Points on a hilly landscape, in no order, each with its height.
A climber steps from a point to the highest of its 2 nearest points, and stops where none of them is higher. Distance is the straight distance between rows; heights are no part of it.
kub (h 1.91): [-26 -21   9  14 -17  13  -8  -2  -3  23  17 -32   9 -19  17  -7  -1 -17
 -11   4   7  -1  -7  10 -10  -5  23 -29  18   0   0  -7 -12]
Bubul (h 2.15): [ 12   2  -1  -8   6   7  12 -12  15   5 -19  16  -6 -21 -26  32 -19  18
  10   0 -26  -9  -8  -7  11  20 -15 -28   5   0   3   4 -15]
dar (h 1.85): [  8  10  -7  -1  17   1   2  14   8 -30  11 -11  15  24   5 -13  -5  -4
   5   9  14  18   3  13   2   0 -33  19 -17 -10  11  20  26]
Gasef (h 5.73): [ 12  -1  -9   5  -5  -2 -11  -1  -3   2  -4  23  -5  -6 -17  24  22  13
  21  14 -16 -20  11  -5 -20   1  11  -6   1   3  -8  12 -14]
viz (h 2.87): [ -8 -16  -7  -3  11  23  27 -23   6  -6   1 -19   8 -10  10   8 -23   2
   3  16  -4 -28  -3 -22   8 -14 -12 -27  19   5 -16  -6   7]
mibo (h 4.25): [-29   7 -11  -6   2  -3 -18  18 -25 -28  -8  13   7  -3   7  -4  -4 -22
   8 -17 -14  10   7  11  19   1   9  28 -18 -37 -24 -19 -11]
Kogub (h 5.40): [  0  15  -5  19 -15  -8 -21  14   2   8   9 -22  12  11  20  -7  -2 -11
  -4   2   4   9  28   7 -11   5  11  26 -17   7   7 -13 -13]
varil (h 2.64): [  2  -1  34   7 -10 -17   4 -11  -9  23   0  -6  -5 -22  -3  29   2   5
 -10 -16  -5  14 -14   8  17  37  -5 -27   1   9  15 -50  -5]
reso (h 1.20): [-17  13   9  16   2  12  31   9 -10  17   5   2 -10 -21  -4  17 -28  -2
 -27   4  -9 -12   2  -7  -2  33 -16   2  -5   8 -14  20 -33]
pez (h 3.93): [-12  12  -4   8 -42  -5  -1   5   6   8   4  -2   9   6   3   1  34 -11
   0   7   6   2  20 -10   3 -19  38 -12 -12  31 -12  23   6]
Ravo (h 2.78): [-31 -13  25  -1   4 -23  -8 -20 -25  17  -1 -31   1 -13 -14   4   2   1
   3  -1 -17 -23  -8  11   4   8  -6 -27  22 -32 -14  16 -19]
Rizum (h 5.26): [-12  -4  18   8 -32  -7  23 -22 -20  18   3 -22  -2 -12   9   7  18  -9
 -24  -9   2   4   3  -4  15 -18  13 -33  -2  16  -8 -22 -10]
lolop (h 4.93): [-18 -17 -16  13  12  10  -6  21   3  16  15   1   2 -10  -2   1 -24  -9
   1  12 -15   0  -8   8 -19  28  -1  -5  -8 -18   1  10 -44]
Bebo (h 4.37): [ -1 -34  -6  -4  27  24   1  23  -4  -3   2  26 -13  -7  12 -19  -9 -14
  -8  -1  21   0 -27   9 -19   7   2  16   3 -35  14   3  -5]
ropi (h 2.38): [ 17  14  -8  -2 -18   7  24  -2  27 -10   2   3   6  -2 -12  24  -8  17
  22  11  -8  11  10  -1  18  16 -10 -26 -17  14  -5  15  20]
ragi (h 0.88): [  0  24  10   1 -25  -6  43  12   8  27  -8  17   0  -3 -18  26 -23  -3
 -16  -3 -25  -3  -5  -7  16  34 -11 -12  -4  11  -1  26 -20]
mon (h 2.68): [-13  -2  -7   8  -6 -13 -33   6   0  -7  11 -26  14  25   4 -19  12 -16
  19  13   0  -5  16   4  -6 -22   2  12   7 -18  -1  15  16]
paf (h 3.42): [-16 -19  -8  -4  19  22  14  -1 -37   3 -23  13 -10 -12   4 -14  -5 -16
 -30 -19   5 -10   0  -6 -13   2  12  11   1 -12  -9 -22 -33]
misi (h 4.80): [ 13   6  -5 -10   0 -17 -35  18  22 -19  -2  40   9   1   2   5 -11 -19
  13 -12  -2  38 -21  22 -13  14  19  10 -23 -10  20 -18   2]
Vefu (h 5.39): [ 25  -8  21  -4  -3 -28 -27  -3   5  17  -7   3   0  13  -2 -35  28  20
  25  17  14 -24   8  11 -24 -15  12  28  14  -5   7  11   8]
taguf (h 2.24): [  3 -19  21  -2  -9   7  26 -20  10  -8   2 -30  -3   3   5  -3   1 -18
 -25  -3  20   2 -26 -14  14 -25 -16 -15  18  15  12 -17  27]
buru (h 5.64): [-12  12  22   7 -12 -14  18  10  -8  26  17   9  -1 -17  -4  14  31  19
 -10   9   4 -13   2 -20  16  16  22 -17   6  20 -20  37 -11]
pali (h 3.64): [  3  11 -14  -9  21  -4 -22 -10  -9 -28 -22  12   0  14 -20  -3  21  10
  39  15 -23 -22  13 -17  12  -9 -15   4   5 -24  -4   5   0]
depad (h 0.62): [-10  26   9   3 -18  -1  27   0   3   5  -4  23  -8  -5 -25  26 -19  -3
 -15  -5 -26   5  -2  10  30  33 -23  -8 -10  21 -16  20   3]
riki (h 4.09): [ -1  21   9  -7   1 -39  -8 -18 -11  -5  -7  -2  10   8 -23   4  20  21
  24   1  -6 -21  24  -8  15 -18 -12  -9   5 -19 -13  47  13]
gur (h 1.58): [  0   9   8   3 -20 -27  -3   4  11  10  -8 -29  18  40   9 -21 -14 -16
  -9  -5   9  28  -2   8  -8 -34  13  26  -8  -3  25  12   3]
Fasel (h 2.44): [-10 -10  -7  12   3  -5 -43  13  13  -6  28 -20  17   2   8 -11   3 -11
  32  24  -2   2  -1  17  -3   4  -1   6  13 -27   5  -5   0]
Razag (h 4.42): [ -2   2 -15   5 -10  -5 -29  19  -3  -4   3  26   1  -2 -11  11  -2 -17
   0 -11  -6  17 -17  22  -9  19  17   8 -13   0  -5 -12 -19]
fut (h 6.10): [ 21  37  12  -3 -19 -53 -20 -11  12   5 -18   5  19   9 -12   0   2  11
  19  -8 -10 -18  20   0  -1  10  18  27 -18  -4  19  17 -21]
seriv (h 2.97): [-23 -11   0   1  -9 -10  -8  -1  -7  -3   4 -32  12  25   7 -37   0 -30
   3  -1   1  -4   4  -7  -8 -42  -3  17   4  -8   4  33  28]
leso (h 5.05): [ 33  -5  14  -7 -10 -12 -34  -3   6  -6   8   4   0  21 -11 -18  25   6
  14   5  13  -8  -5  17 -16 -21   0  24  14   6  25  -4  19]
Lon (h 5.06): [ 16  -1  10 -14  -1 -38   6 -15   8   7 -17   1   8  20  -8 -22  25  33
  28  14  11 -23   6  -5 -14 -29  14  16  18  -6  16  18   3]
Zego (h 6.11): [-10  -4   8   5 -35 -20 -11 -20  -3   6   3 -26  -7  -9   6  -9   7  -8
   0 -11  -4   0   7  -5   4 -36  19 -24   9  11  12 -33 -15]
dup (h 5.97): [ 16  -9   2  -1  18  14  31  -9  -4   5   2  11  -9  -7 -14   7  -5  13
   4  14   7 -15 -15   1 -16   0 -23 -26   3   3  -5  30  14]
dagan (h 6.03): [-18  -7 -17  17  -1  21   7   0  -2  -1  12  16  -8   3 -16  -6   8 -10
 -13  13 -19 -10  21   3 -12  -4  -3 -10 -19  21 -34  55  13]
Nik (h 6.19): [ 20 -14  -1  10 -20   8 -27   2  13  18  19 -14  14  -2  24 -25  17  -6
  16  16  12 -30  18  -9 -22 -10  35  24   5  18   9  -5  -7]
pami (h 3.35): [-22  -8 -34  -4   5  26   3  14   0 -19   7  -6   2 -11  22  -9 -24   1
  -4  -2  -9   6  17   3  18   9   5  20  -2 -11 -18 -37  -8]
raba (h 4.70): [ -5  15   5 -17  -6 -46   0 -19  -2   6 -18   1  11  10 -19 -14  29  24
  21   5   7 -22   5  -3  -2 -23  22  -5  17  -9   3  38   9]
Dok (h 4.47): [-11 -17  -2 -10  13  -9 -26 -26 -17  -6  -6  -5  -9   9 -17 -27  34 -14
   8   0 -10 -25 -11  -6  -2 -33  -4  -1  19 -17   2 -18  -2]
Videt (h 2.77): [ 10  16   3  -4  10   6   1  13   5  -7  -3  -1  -1  -6  22  18 -24  13
  -6 -12   9  19  -3  -4   5  22  -7  16  -4  13  24 -48   0]
dofe (h 3.06): [  7  -9  37  13 -20  -7  -4  -7 -15  31  11  -8 -18 -15   1  11  10   3
  -5  -1  10   8 -18  21  -5  26   5 -25  12  -1   3 -20  -7]
Gogo (h 4.79): [  6 -29   3  -1  39  12  11  10  -2   9  10  22 -10 -17 -13   2 -14   5
 -15  -1  24   9 -30   8 -36  22 -12  -4   2  -4  20  -2  -3]
lekag (h 7.01): [ -8  -4   9   9  10   9  17  -9 -10   7   8  10 -10   1 -12   9  -3  -4
 -12   6  -2 -22   4   7 -20   4 -19 -17 -12  16 -26  47   3]
daman (h 5.19): [ 23  -7  19   5  24  -2  12   6   7  19   0  11  -9  -3  -3  11 -22  17
  -8  -3  10   9 -16   5 -36  34  -6   9  -2  -1  36 -10 -14]
Mabo (h 1.10): [-14  15  10  -2   9 -16 -17  -5 -27 -17   0  -7  -4 -15   0  15   9  -6
 -11 -18  -3  14  -5  19  27  19 -14  -5   7 -23  -9 -24 -13]
Romip (h 6.84): [  8   5  -3  -4 -34 -16   0 -11  15   1   1 -26   6   7  20  -5   1  -1
   3   5   1  -1   7 -22   9 -38  16   0  -8  20  19 -34 -12]
Sesuf (h 4.16): [ 19   0 -14  15  -1  24  12   4   4  15   4 -16  -6 -11  23  12 -12  23
  15  17   3 -13  24 -27 -10  19   9  13  -9  16   9 -19 -16]
bolo (h 3.29): [  1 -10   4 -24   6  15  23  11  25 -20  -6  27  -4  -4   6  16 -26  -3
   9 -19  10  44 -37  -2  22  -8   0   5  -4   5   9 -29  36]
menam (h 1.74): [ -2 -28  -3  -7  10  33  22  10  23  -4  -1   3  -6   0   7  -7 -15  -1
 -31 -14  44  20 -25 -16  -8  -7 -13  28   6  12  26 -17  19]
Nebe (h 1.39): [ -5   6   2  -9  26 -12 -10  -7 -23 -14 -12  -1  -4 -14   6  18   3  10
   6 -14 -15 -12  -1  -3  20  16  -9  -4  13 -25  -2 -30 -23]
suk (h 3.02): [ -4 -26 -27 -12  22  27   7  17  13 -15   3  17  -7 -19  16   5 -25   4
  14   5  -2   1 -12 -13  14   4   9   2   5 -23  -9 -34  -3]
mobeg (h 3.63): [-18 -10 -24 -14  19   3 -19  -3   7 -23 -17   2   6  30  -7 -29   0 -33
  18  10 -16  -6 -16 -29   7 -36  -4  19   7 -25   4  -2  12]
desa (h 5.28): [ -2   8 -16  12 -24  21  29  14  13  13  23  22  -7   3  -7  10   4  -3
 -14  14 -12   1  23   9   6  10  -4  -7 -26  41 -30  45   8]
fura (h 5.84): [ 13  10   4   0  22   6   2  -1  -9  -7  10 -17   2  17  15 -16  13  10
  -6  14  12 -13  23 -11  -2 -14 -24   9 -11   3 -19  55  33]
Zifo (h 5.27): [  7 -12 -24  -9  -1  14 -21  -9   0 -13  -9  26  -1  -4 -20   4  18  -4
  12   4  -3 -14 -10   5 -14 -18  25  -9  10   0   2 -21  -8]
vuviv (h 7.13): [  5   7   7  -6  33  12  -9  -9 -40 -15  -8   6  -5  17 -10 -13  22   3
 -17  -2   2  -9  19   4  -4 -18 -29   2   2  -1 -24  36  22]
Puro (h 2.28): [-10 -17   7  -4  31  26  -8   2 -36 -17  11  19 -12 -29  14   8  13  12
 -17  -9  10  -9   3  10   9  24 -13  -7   4 -13 -32  -3   5]
Seka (h 2.50): [  0 -15 -18  -6  13  16  23  -2  10   4  -9  24  -4 -17 -20  13 -27  -1
  -3   1 -15  10 -21   0   4  15   9 -29   7  -3 -13  -6 -20]
dabo (h 1.62): [  3 -39   1  -4   0  35  -6  17  29   3   4  -2  -5   1   4 -20  -6  -7
 -20 -15  30   9 -36  -5 -17  -5   4  37  11   3  22 -20  15]
sef (h 5.81): [-20  -2 -16  -7  21  15  -7 -12 -24 -30 -10  13  -4  18  -7 -17  -3  -5
   7   4 -12  -9   8   6   9  -7 -19   7  -7  -4 -39  24  18]
larug (h 2.49): [ 17  -1  27   0   7 -30   1  -5  16  15  -5 -16  -5  -7  13  10 -18  19
   4  -4   4  16 -22 -12   1   9 -16   8   8   7  37 -46   2]
nagu (h 4.05): [-18  -4   0   7   1 -10 -23   4 -11   7  -5  19  -5 -10 -14   3   0 -21
 -10 -12 -15  -8  -3   9  -7  17  26   5   0 -14  -7 -25 -44]
mefav (h 4.94): [  1 -30  -7 -19   6  -3 -19 -20  -6   3  -6  15 -14   2 -22  -5  23   5
   6  -2  -5 -18 -29   7 -19 -19  20 -12  24  -2   9 -25 -12]
mefas (h 2.16): [  4   8 -27  -2  22  14  20   2   7 -15   5   1  -4   6   0  -9 -28   4
 -14   7   3   5   6   7  -2  12 -40   7 -18   5 -10  26  12]
Dasa (h 4.26): [-10  -4  11  -1   3   1  17  -7   8   0  -9   2   2   0  -3  12 -26 -29
 -15 -12  -3  29 -37   6   9   7 -10 -34  -8  -3  -1 -10  17]
Denek (h 5.65): [ 19  -5  11   5   6 -14   0   5  22   8   6   8   3  19  -4   5 -11  -1
  11  14   8  21 -15  10 -27  20  -8   0  -3  -5  35   6  -4]
Mikug (h 2.70): [ 13  19 -20  -3  -3  12  15 -10  11 -22   4  -1   1   6 -12  16   9  23
  25  15 -15   1  26  -6  16  -7 -16 -13  -9   8 -19  20  29]
vor (h 3.74): [-11  -7  -8   6  -7   8 -15   2 -30  11 -11  23 -12 -18  -2   3   7  -9
 -26 -18  -1 -10  12  -3 -12   7  26  12  -4   9 -15 -33 -39]
fati (h 3.67): [  2  -4   4 -24   7  -3  19   0  29 -16  -4  11  -2  -5  10  18 -32 -14
  -9  -5   8  37 -38  -2  18  -1 -11 -28   5   5  12 -19  28]
nagi (h 4.24): [  4  23 -12  15 -46  25  -4   1  -1  -2  -2   7   0  11  -5   3  26 -14
 -13  -1  -6  16  20   0   4 -21  25   1 -20  37  -7  -3  11]
Rusuv (h 3.28): [  8  13 -16  -9   4  -2   3  -6  -8 -13 -20  -9   7  19 -12  -9   4   8
  25  10 -15 -17  31 -25   0 -18  -6  20  -4  -2   1   7   0]
vip (h 3.60): [-21 -24 -15  -6  37   1   0   3  -1  -9  -7  -6   5  12  -2 -33 -21 -33
   0   5  -6  -6 -18  -8  -6 -19  -8  17  -3 -33   1   5  -1]
dako (h 5.47): [ 25  27  14  -1 -25 -34  -2   0  20  12 -12  14  14  14 -14  22   6  17
  18   2   4  -5   3   4  -3  25  10   0 -23  15  25  14   0]
Gume (h 5.79): [  5 -18  15   8  -3  -7 -26   9   7  35   8 -29  -4   5  27 -45  26  11
   9  16  22 -25  12   7 -18 -10  25  26  16  -1   7  15   8]
pupu (h 3.00): [  4  15 -29  -6  -6  12  12 -10   4 -19  -6 -14   3  11   3   4  10   9
  24  12 -17 -15  37 -20  18 -25  -3  -1   0   6 -21   0  19]
nisiv (h 5.33): [-13   3 -16   8 -13 -15   1  20  26   1   1 -16  24   5   9  -3 -10   9
  27  20  -4 -10  15  -8  -2   1  15  -5 -13  -4   2  27 -17]
bozuf (h 3.99): [ -3 -29  -3 -11  44   2  11  10   3  -7 -14  17  -3   0   1 -23 -26 -22
 -11 -11   6  -2 -30  -8 -21  -2 -15  12   5 -37  -3   7  -2]
Dinur (h 5.82): [  7  12  -6  16 -14 -10 -18  19  12  20  13 -15  17   3  29  -3   7  10
  21  16  16 -17  25  -6 -11   5  35  19 -18   9   9  10 -15]
Genu (h 4.75): [ 33 -13  10 -16   0  -5 -27  -2  11 -16 -16  38   1  27 -24  -9  19  -6
   1  -3  16  14 -27  18 -18 -24   3  21   9   9  24  -9  22]
keza (h 3.47): [  5  36  -2   3  12   5  -3  -3 -28 -17 -14  -5  -5   8  -3   0   1   7
 -20 -16  -6  13  30  -5  18   2 -19  24  -9   3 -17   3   6]
gamam (h 3.61): [-31   1 -10   4 -30 -16  -2   4 -12  17 -10  -9  10  16  -8 -12  19 -22
  -7  -3   1 -13  19  -4 -11 -26  40   3  -6  16 -15  40  -2]
Seni (h 3.88): [ 26   8  -7   8  17  23 -21  12   2  -6  23   2 -13 -13  25   8  20  32
  16  14   1  -8  29 -12 -11  23  -2  14   1  21   7 -14  -5]
Kun (h 4.92): [ 20   0   7 -19   2  -3  -7  -7   2 -13 -13  28  -7  15 -24  13  11  10
   5   1  14  19 -24   3  -4 -14   2  -3  11  14  27 -13  27]
rig (h 4.43): [ -2  -5 -19  19   4  24  18   9  17  11   9  -1  -5 -11   9  14 -26  17
   7  15  -3  -2   7  -6 -16  29   5   3  -7   6   6 -10 -27]
vidad (h 3.40): [ 19 -15  24  13  -4  -8 -26  -1  -5  25  27 -18 -12 -10   7  -2  11  11
  11   7  17  -3 -17  32 -20  15   6  -4  24  -5  12 -17   3]
lovul (h 3.31): [ -7  -1   4   8  -1  -9  -5  -5 -25   9 -23  -6   5  27 -12 -21  14 -16
  -9  -6   2  -4  16  -2 -21 -36   7  17   0   4   3  33   6]
kag (h 2.03): [ 17   7  17 -15 -13 -44 -15  -9  42   5  -8  -5  -1   8   3  -5 -15 -20
   8 -12  -6  32 -26  15  -4 -20   6  -9   9  -7  29 -20   0]
nogu (h 2.79): [ -3 -28 -23 -14  24  12  12  -2  14  -8  -8  18  -6 -13   3  -1 -24  -7
   4   0 -12  -6 -25  -8  -4  -8  15 -15  18 -24   0 -27 -15]
Lofe (h 5.22): [-16  10  12   8 -10  -7  18  -1   6  15  -4 -11   9   0   0  14 -33 -31
 -30  -9 -12  17 -25  12   3  19 -18 -23 -19  -3 -16  14 -10]
Migog (h 1.79): [ -6  11   7  -1 -28 -43 -14  -7  23   5 -13 -21   9  17   5 -13  -8 -29
   4  -4 -16  18  -3   8   6 -41  13   2  -2 -21  21  -5  -1]
metiz (h 3.03): [  9  -9 -12 -35  11  14  17  18  40 -17  -4  49 -10  -8   7  11 -32   8
   9  -8  -2  24 -21 -13  10  -7  15   5  -6  14  18 -22  15]
fula (h 2.42): [  5  17 -17   5   9   1  25  -3  12   0  -8   8  -1  13 -15   6 -27   0
 -14  -5  -7  12   5   5  -9  11 -17   9 -20  10   0  17   0]
Vidu (h 1.50): [ -5   2   9  10  12  25  33  -9  -9   4   5 -11 -11 -19  14  15 -20   9
 -17   1  -1 -13  10  -7   7  29 -26 -17  -2  22 -21   2  -8]
Meko (h 2.54): [  7 -20   7  -3   5   5  30 -24   6   4   6 -27   3  -5   9  -4  -6  -3
   0   7  14 -14 -13 -18  -5 -20 -10 -15  20   1  11 -13   3]
zab (h 3.50): [  3  -4   2   7  -2  34 -11  -4 -28 -12  -1  -2 -11   3  14 -11  39 -10
 -35 -15   6  16   9   4   7 -23   6   4  18  21  -6  -5  14]
Nufa (h 3.81): [ 13   6  14  14 -13  15 -31   0 -10   2  15 -13  -6  10   8 -17  41   0
 -16  -4   7  16  17  13  -1 -14   4  11  18  15   0   0  12]
Sof (h 3.16): [ -3  -5  -3  -1  16  45  -5   7 -25 -19  -2  -9   0  -4  28 -25  21  -8
 -41 -18  19  11  15  -4  10  -5 -12  21  17  10 -17   2  21]
sadir (h 3.33): [ -7  -3  -5  -8  17   9  14 -32 -10  -4 -12 -10   0 -18 -10   6   1  15
  11   4 -18 -33   9 -17   7 -18 -11 -23  13  -5 -22   7  -2]
fug (h 6.58): [-17   4  28  14 -15 -20   5  11   2  27  10 -12   7  -7 -12  18 -20 -16
 -14  -2 -11  18 -14  17   4  37  -3 -16  -9 -12   5  13 -22]
fosab (h 2.25): [-40 -21   6  13   6   0 -20  -5 -17   9  11 -30  11 -10   1  -2  -9 -25
   2   4 -16 -10   0   9  -4  -1   0 -19  13 -24 -12   5 -15]
fuza (h 5.02): [ 14  10   3   3  -5   2  18   5   1  -8  19 -20  16   4  16  -8  12  19
   3  11  31  -2   3  -5  11  -6 -17 -11 -10  13  -6  38  33]
muv (h 4.85): [  4  22  17  17 -33  -6   0   8  -1  12  12 -23   3   9  14   8   5 -14
 -11  -4  17  19   0   6   4   0   1   2 -12  16  14 -12  14]
gamis (h 4.86): [-29   1 -21 -10   4  10 -19  10 -14 -29  -4  28   2   0  -7   0   0 -12
  12  -9 -18   6   7  18  26  -4   3   3  -7 -26 -35   8   4]
firov (h 1.96): [  6 -19  16  -3  -6  15  31 -11   8   6   2 -11  -3  -3   9  -6 -14 -11
 -33 -12  33  18 -29 -15   4   0 -25   0  11  22  16 -33  31]
monin (h 1.38): [  0 -22  -4  16 -14  26  11   3  -5  26   2 -11   4  12   8 -25   3 -22
 -29  -2  20   5 -12  10 -39 -21  13  15   9  16  20  17   5]
Nekis (h 3.08): [-13 -21   4 -14  10  16  26  -1 -47  -5 -13  17 -15 -20   5  -1 -12  -9
 -38 -29  15  -7  -1   4   5  -4   6   6   2 -17 -22 -18  -8]
Mito (h 3.04): [  6  23 -11   2   7  11  13  10 -14 -13   0  -6  -6   1  15  16  -7  14
 -16  -7  -1  18  28  -7  14  23 -14  27  -6  16   1 -26   1]
lamub (h 5.35): [ 22  -6   4  -3  13  10  22  -6   9  -3   0   9  -6   7 -18  16   8  11
   7   9  12   9 -23   1 -13 -10 -14 -17   9  13  21  12  33]
baso (h 2.22): [-21  -9 -21  18   8  22 -30  18   9  -4  34 -14  10  -1  14  -9   5  -4
  28  20  -2 -11  13  10  -4  17  -2 -10  -7 -10   5   8  -9]
pel (h 2.82): [ 18   5 -24 -24  -8   1   6   1  23 -10 -29  38  -3   7   5  11 -20  -4
   5 -13 -11  29  -4  -9  -6 -11  22  17 -11  27  25 -36   1]
dure (h 7.61): [ 30  16   0  -9 -28 -39  -9 -14  20   5 -16 -15  10   4  14  -4  -6  11
  15  -4 -13 -12  20 -16   7 -25   9   2  -9  14  28 -29 -16]
dalo (h 0.63): [ -9  35  27  15 -14  -4  -1  -2 -12  -6  16 -15  -4 -20   3  27  21   7
  -9  -6  -4  15  16   6  42  26 -16 -14  -5   8 -25  -7  10]
fisiz (h 4.44): [-15   6  11   0 -36 -34  34 -22  -2  18 -12  -7   4 -11  -8   5  -2   4
 -10 -13  -3  -8  -7 -12  14 -16  18 -36  -7   5  -1   8 -16]
sed (h 4.68): [ 11  18 -16  10 -21  32  30   2   0  -4   9   7  -2  16 -13  -3   3   3
 -14   4   2   9  21  -2  -3  -9   6  -5 -19  39 -13  19  31]
vemer (h 4.10): [-12  26 -22  -2   7  10 -10  19 -24 -25   4  25  -7  -2 -10   4   9   6
 -12 -11  -9  14  32  16  23  16 -14  21 -19 -11 -39   2   5]
vad (h 2.65): [ -4 -18  11 -20  35  11   8  -2 -41 -15  -7  21 -18 -15   5   1  -4   7
 -18 -20  14 -14 -12   5   6   5 -12  -1   6 -28 -21  -6   8]
Nika (h 2.81): [  3  -6   9   2  20  28  -5  17 -23 -13  10 -13  -2  -7  25 -15   3   0
 -28 -12  31  16   3   5   7  16 -20  27   8  -5  -1 -18  17]
lilu (h 2.63): [ 11  18 -22  -3   5   2  14   4  11 -20 -24  29  -7  14  -6   9 -17   3
  -2 -10  -6  16  -1   1  -2  -3   1  15 -10   7  10  -5   1]
doso (h 3.82): [ -4   0  -5  -7  -9 -14  30 -30  -4   6 -20  -2   5  -4  -8   6  -2   4
   8   0  -8 -17   8 -20   3 -40   3 -16   0   8  -4  18  -2]
zemu (h 5.21): [ 17   1   5  -5  14 -16 -17  15  33  -9  -5  26   1   8  -6  13  -9   2
  26   1  -6  25 -13  11 -14  18   4 -14  -3 -11  21   1  -6]
lete (h 4.95): [ 21  20  19  10 -17 -24  12  -9  10  26  -3  -8   8  -5   3   4  18  37
  13   0  16 -18   1  -5  -9   9  27  -4  -3  10  12   4  -6]
lukuz (h 1.98): [-23   3 -10  10  22   9 -27  16  -8   5  20  -6  -7  -1   1  -4  23   3
  23  20 -22 -13  28  -4   3  16  -8   1  -9 -21 -14  16  -9]
tadin (h 3.36): [-12   6  15   2   8 -29 -20 -19 -19   4  -7 -14   4  -3 -20   1  14   8
  18  -5 -20 -19  11  11   7  -1 -13 -16  20 -38  -6  17  -7]
Kepun (h 6.88): [ 18  18  -8  -6 -14 -35 -32  -7  13  -2 -12  -8  16  16   3   0  -2  -1
  23   3 -25  -9  14  -5  -5 -12  15  12 -14  -1  18 -22 -17]
Fuf (h 1.86): [ -7   5  -9   7  21  22   1   4 -11  -9  24 -10  -6 -22   4   8  -6  19
  -5   2  -3 -11  19   4  14  28 -23  -8   0   1 -27   8   0]
Lof (h 5.07): [ -1  19  13   6  -9 -26  32   3   2  31   1   1   6  -1  -3   0  22  24
   2  -8  23 -23   1 -25   1  22  27  -9   6  21 -10  27 -17]
Gir (h 5.09): [  6 -30  -7   1  42  19   5   4  -5  -2  12  10  -7 -13  -6   6   6  26
  10  10  10 -14 -11  -3 -12  20 -22  -8  11 -17   6  -8 -15]
gozub (h 3.75): [-15   0 -13  -8   9  10  -7  19 -19 -18 -10   5   0  -3  24 -14 -28   0
  -8 -15   0   6  15   7  17   9  -7  38 -19 -27 -18 -27 -14]
nubis (h 2.08): [ 15  26  -5  -2  -4  -4  17  14  27 -15   1   0  11   8   3  18 -18  10
  15   8  -4  30  -3   1  26  18 -22 -10 -12   8   8   1  33]
Befef (h 4.81): [ -9   5  -8   2  -7  -3  11  11  15   6  17 -27  19   2  15  -5 -10  10
  12  13  14  -3  12 -17  10   3   2 -13  -6   0 -12  26   5]
Siten (h 0.32): [  0  41   5   7 -17   2  10   1  -3  -9  14  -2  -5 -11  -8  29  -1   1
 -11  -8 -16  15  14   9  41  35 -29  -8 -18  19 -30   9  11]
bov (h 4.30): [  5   4  23   7 -22  -6  -3  -6  -4   6  17 -27   4  14   8 -18  21  -9
  -7   0  23  13  -8  13   0 -11  -5  -4  14  -2   9   5  28]
feruf (h 1.75): [ -4   5  -5  -4  16   1   5 -14  -6  -9 -14  -4 -10 -29 -14  26 -25  25
  -1  -1 -23 -10   7  -9  27  30 -16 -17   9 -18 -12 -15 -27]
muz (h 6.43): [ -1  12   5   2 -29  -5   4   5   4   8   8  15  -4 -15 -17  32  29  14
  10  13 -11 -17   6  -7  11   9  24 -22  -1  10 -23  33 -15]
kol (h 1.49): [ -8 -30 -11   8 -19  29 -11   7  11   9  13 -10   7   7   0 -25   6 -27
 -15 -13  10   2 -34   7 -26 -22  13  11  16   9  19  -4   4]
negi (h 5.52): [-19   6   7  21 -18 -10  -3  29   0  26  14   1   4  -8  -6  12 -16 -15
  -2   7 -15   5  -1  12 -14  22   3   2  -7  -5   5  24 -51]
fabus (h 2.23): [ 21  -4  31 -10 -11 -45 -20 -16  32  15  -6 -16  -9 -10  10  -4  -9   4
  15  -3  -1  12 -25  15   0  -9   4  -7  17  -5  21 -39  -3]
Nadib (h 4.06): [ -2   0  -2 -21  20  -5 -29 -16 -16 -28 -23  17  -4  16 -20 -23  28  -9
  20   3  -6 -14 -14 -13  13 -27   3  10  11 -26   0 -13   3]
mafip (h 3.62): [ 19  -8   3   7   9  10 -31   2   0  10  18   0  -5 -10  11   2  18  14
   5   9   4  -7   3  15 -20  14  13   4   5   4  10 -25  -5]

Call two points neighbours if one is among the 2 nearest of the other. Go from one point of each pair to the other, from neighbour to neighbour, staying as high as possible. Name the lowest point that can't be avoided.
Denek / dure => vip
fug / Nik => larug
vuviv / lekag => Genu
lekag / Denek => Gogo
Nik / vuviv => Befef
dure / muz => lete

For each start below, name the point where the climber stops.
varil => fug
taguf => dure
Nufa => Nik
fula => fug
gur => lekag
ropi => muz
mobeg => muz
baso => lekag
fosab => Vefu

Write out the way that a climber takes from each point below.
vip => bozuf, Bebo, Gogo, daman, Denek
lukuz => baso, Fasel, mon, seriv, lovul, gamam, pez, nagi, sed, desa, dagan, lekag
mefas => fula, lilu, pel, metiz, bolo, fati, Dasa, Lofe, fug
Nika => Sof, zab, Nufa, bov, muv, Kogub, Dinur, Nik
vad => Nekis, paf, vor, nagu, Razag, misi, zemu, Denek
